Each row is a point on a landscape with many valleys, with its height.
From any point a ball rolls to the lowest of the 4 points nearest to it. It stops when none of these is lower. Distance is the straight distance between rows; heights are no part of it.
K355 (h 671): [142 113  79 123  94 150  23  53 122 120]
K110 (h 659): [150 148  94 138  94 123  39  72 138  95]
K589 (h 144): [ 87 169 162 109 165 119 194 170 128 122]
K66 (h 102): [ 95 184 166 117 165  99 175 162 136  97]
K83 (h 582): [148 131  99 133  97 129  44  73 129 110]
K153 (h 719): [152 150 107 142  95 115  54  86 137  92]
K558 (h 81): [145 113 124 136 110 122  87 103 125 126]
K972 (h 353): [146  71 111 128 119 153 127 118 120 172]
K454 (h 629): [139  71 111 128 123 158 148 133 118 174]
K192 (h 142): [145  80 115 132 121 147 125 122 121 165]
K536 (h 256): [143 151 136 143 118 102  97 114 136  93]
K537 (h 531): [148  76  96 125 107 155  64  80 119 160]
K457 (h 305): [123 155 154 136 141  97 137 142 131  97]
K264 (h 406): [142 193 143 152 121  89 109 131 152  60]
K546 (h 484): [148 138 119 141 105 112  72  97 133 101]
K490 (h 646): [145 101  94 124  99 145  41  67 123 137]
K288 (h 390): [107 118 138 116 147 143 191 163 122 153]
K123 (h 446): [ 98 121 134 111 149 150 204 170 123 158]
K204 (h 667): [126  72 103 119 125 176 196 162 123 179]
K3 (h 388): [107 147 154 122 153 113 170 155 126 122]
K998 (h 490): [118 122 142 126 144 126 161 150 121 140]
K872 (h 363): [102 135 144 114 154 135 194 165 122 146]
K720 (h 463): [108 184 165 131 154  93 156 157 140  79]
K413 (h 764): [125  65  89 117 115 188 206 168 121 180]
K981 (h 407): [135 133 142 137 129 111 120 126 126 118]
K334 (h 342): [140  83 121 132 125 145 138 130 120 164]
K402 (h 462): [135  85 120 127 129 149 157 139 118 165]
K634 (h 448): [118 131 147 124 147 123 164 149 123 137]
K292 (h 442): [136 108 135 131 130 125 131 129 121 139]
K493 (h 339): [140 174 140 149 123  94 103 126 145  74]
K117 (h 343): [ 96 148 152 113 161 123 188 166 124 134]
K86 (h 569): [154 171 108 148  95 111  55  91 146  78]
K624 (h 530): [146  83 102 128 106 150  69  86 119 158]
K403 (h 295): [140 107 132 134 127 127 116 120 123 141]
K128 (h 175): [143 128 131 137 117 114  91 109 129 116]
K374 (h 367): [141  93 125 132 128 136 129 124 119 155]
K649 (h 772): [146  55  99 129 118 170 147 132 121 183]
K453 (h 405): [114 139 151 124 148 116 162 153 123 128]
K27 (h 489): [147  75 106 131 110 150  86  97 119 162]
K738 (h 218): [142 138 132 140 117 108  91 108 132 105]
K23 (h 483): [146 106 111 133 107 133  67  88 124 136]
K379 (h 108): [151 160 119 146 101 110  70  97 143  84]
K936 (h 414): [ 89 138 138 104 153 148 213 176 126 156]
K108 (h 364): [112 176 161 131 149  96 155 152 137  88]
K45 (h 436): [132  93 127 130 131 139 148 136 119 159]
K214 (h 588): [ 78 190 166 101 174 111 196 175 137 112]
K985 (h 267): [147 123 117 134 107 121  70  91 128 118]
K33 (h 540): [ 69 176 157  93 170 133 212 181 136 136]
K382 (h 340): [149 169 127 149 109 100  80 109 143  80]
K958 (h 527): [119  92 119 118 137 163 194 162 119 169]
K424 (h 361): [106 137 150 119 152 124 181 159 123 134]
K411 (h 434): [120 101 126 123 141 145 179 154 118 158]
K343 (h 68): [ 81 181 164 107 169 112 192 170 132 113]
K425 (h 359): [144  87 120 130 120 139 112 114 120 158]
K417 (h 368): [123 146 150 133 138 103 137 139 128 109]
K518 (h 632): [ 72 182 161  97 170 121 202 177 134 123]
K17 (h 662): [139  97  78 118  95 159  26  53 118 140]
K137 (h 396): [103 166 159 121 158 107 172 160 130 108]
K620 (h 385): [122 147 155 129 147 105 148 144 126 111]
K622 (h 657): [144  94  88 121 100 150  39  63 122 143]
K435 (h 778): [134  51  89 118 113 187 195 161 122 181]
K925 (h 403): [152 176 122 151 103 102  74 105 147  71]
K220 (h 365): [ 81 155 148  99 161 141 212 180 128 150]
K557 (h 590): [146  94 104 128 105 141  58  78 121 143]
K847 (h 552): [130  79 114 127 128 158 173 148 116 172]
K42 (h 443): [148 119 108 132 102 126  56  83 128 119]
K854 (h 459): [153 208 131 163 111  93  95 126 160  53]
K828 (h 457): [154 192 119 156 104 100  74 107 155  60]
K238 (h 606): [145 116  94 126  98 140  40  69 124 125]
K140 (h 437): [147  83 112 132 114 142  90  99 119 158]
K368 (h 316): [ 88 157 153 107 162 128 200 171 126 134]
K539 (h 200): [141 108 128 133 120 122 105 112 124 135]
K146 (h 482): [129 105 133 130 134 131 150 140 119 150]
K270 (h 444): [125 192 155 143 140  87 132 144 147  66]
K99 (h 673): [103 107 120 109 140 165 211 175 123 167]
K171 (h 75): [121 171 156 137 144  92 140 145 138  86]
K422 (h 656): [129 126 144 132 136 117 138 132 123 126]
K459 (h 296): [136 152 146 140 129  99 116 128 132  97]
K337 (h 304): [145  96 122 132 116 132  99 107 124 146]

Where does a ball stop that starts at each point below?
K292: K558
K99: K343
K402: K192
K828: K379
K220: K343
K958: K343
K238: K558
K854: K558
K998: K343
K454: K192
K620: K171
K45: K192
K146: K192

Call two points neighbours if one is among the 4 nearest of the other. Go from one point of each pair to the other, from neighbour to neighbour, staying as low as possible. Name the highest point that can't be avoided.
K558, K379: K382
K192, K379: K425
K343, K192: K108
K171, K558: K457

Write out the way that a ball takes from each point below.
K413: K958, K411, K288, K424, K117, K589, K343
K337: K539, K558
K83: K42, K985, K558
K204: K958, K411, K288, K424, K117, K589, K343
K453: K424, K117, K589, K343
K490: K557, K23, K558
K137: K66, K343
